A landscape with many peaks, sampled at points; each row gives a point and its height.
From any point a climber takes the steepest step (rise divided by distance) to one of its 6 nearest points. It stops when none of these is higher. Distance is the straight distance between rows; heights are no part of it.
K93 h=474: [ 56 137 192 130 122 139 152 153]
K64 h=720: [168 129  67 119 158 132 130  88]
K320 h=157: [106 145 156 123 113 135 154 185]
K284 h=296: [132 136 136 122 111 130 145 182]
K384 h=261: [100 128  92 129 184 162 144  35]
K95 h=381: [ 74 136 167 128 115 140 148 161]
K109 h=65: [223 130 125 148 168 102  51 118]
K451 h=440: [179 131 103 134 122 112 113 143]
K954 h=244: [182 126  86 128 135 119 116 115]
K343 h=51: [131 130  74 114 169 154 134  64]
K886 h=434: [ 96 117 109 115 149 153 127  68]
K229 h=363: [132 151 157 127 118 120 159 205]
K894 h=346: [201 129 107 139 130  99  97 132]
K713 h=200: [164 126  79 118 136 125 123 109]
K397 h=708: [ 74 112 147 125 121 135 125  96]
K653 h=388: [ 54 109 197 153 106 105 147  83]
K834 h=525: [151 127 100 120 115 130 123 139]
K560 h=781: [150 148 150 136 118 111 149 207]
K124 h=359: [152 143 134 134 110 113 140 189]
K458 h=248: [105 151 164 119 119 131 165 201]
K374 h=784: [ 63 107 150 126 130 138 126  79]
K964 h=332: [ 88 111 106 124 169 154 133  40]
K734 h=287: [101 121  94 112 160 149 128  61]
K589 h=758: [ 81 114 127 116 129 144 125  95]
K695 h=337: [189 128  89 131 132 115 112 124]
K493 h=556: [136 129 113 119 107 134 132 155]
K387 h=451: [122 119  89 110 136 142 126  97]
K872 h=133: [206 126  86 137 153 113  99 104]
K346 h=601: [ 58 119 176 130 109 138 140 126]
K108 h=563: [ 86 123 142 117 113 148 135 141]
K496 h=571: [134 122  98 113 125 138 127 115]
K151 h=461: [ 79 107 125 127 158 137 130  45]
K867 h=644: [ 56 113 177 130 115 133 135 109]
K690 h=377: [200 135 138 152 120  99  92 166]
K806 h=424: [171 139 133 141 106 113 129 181]
K995 h=104: [129 123  81 110 153 151 134  80]
K850 h=177: [222 128 121 149 149 101  68 127]
K132 h=125: [152 130  76 112 150 138 125  99]
K642 h=108: [190 149 153 151 119 102 126 195]
K940 h=260: [137 147 139 125 109 124 151 192]
K68 h=298: [ 90 117 106 121 166 151 128  58]
K861 h=577: [ 57 119 197 139 111 124 143 123]
K996 h=270: [214 128 111 142 137 100  81 131]
K232 h=459: [157 129  91 118 120 133 124 127]
K892 h=681: [109 119 114 112 119 144 129 117]
K105 h=659: [ 73 122 154 121 113 143 136 126]
K8 h=391: [195 134 116 137 124 102 104 145]
K792 h=243: [129 161 163 127 127 116 175 216]
K773 h=469: [ 54 136 199 135 117 129 155 148]
K927 h=225: [160 152 160 136 124 107 155 214]
K363 h=335: [144 122  81 114 135 140 125 108]
K715 h=515: [107 116  98 112 145 153 126  82]
K581 h=350: [189 140 142 152 118 103 108 183]
K106 h=194: [182 131  73 122 147 124 119 102]
K614 h=598: [129 131 116 121 110 138 131 144]
K314 h=529: [ 52 121 204 149 110 113 145 114]
K306 h=705: [ 77 119 140 121 117 145 129 118]
K874 h=532: [ 67 102 160 136 124 124 127  62]
K415 h=696: [ 96 111 112 112 136 147 125 102]
K133 h=794: [110 131 129 122 108 142 144 154]
K709 h=622: [114 126 116 114 109 139 131 135]
K376 h=318: [210 132 135 155 127  96  81 158]
K629 h=252: [102 121  93 122 175 154 129  58]
K438 h=306: [210 131 124 149 133 100  85 142]
K98 h=435: [138 135 122 125 105 123 137 179]
K932 h=428: [189 131 128 141 115 108 108 164]
K535 h=478: [161 137 120 133 105 118 129 165]
K539 h=393: [ 49 117 217 150 100  99 153  97]
K881 h=668: [ 79 107 132 119 139 138 122  74]
K65 h=228: [109 144 144 122 108 137 150 176]
K7 h=401: [103 135 139 122 103 137 142 162]

Where does a climber stop that starts at each point below?
K861 => K374
K320 => K133
K458 => K560
K690 => K133
K695 => K133
K98 => K133
K346 => K374

Call two points neighbours if one is among the 6 nearest of the other. Go from one point of each pair to the other, from neighbour to neighbour, staying as high as possible. Name the lowest point that can't be avoided.
K560 and K64 => K363
K374 and K560 => K124
K374 and K133 => K709
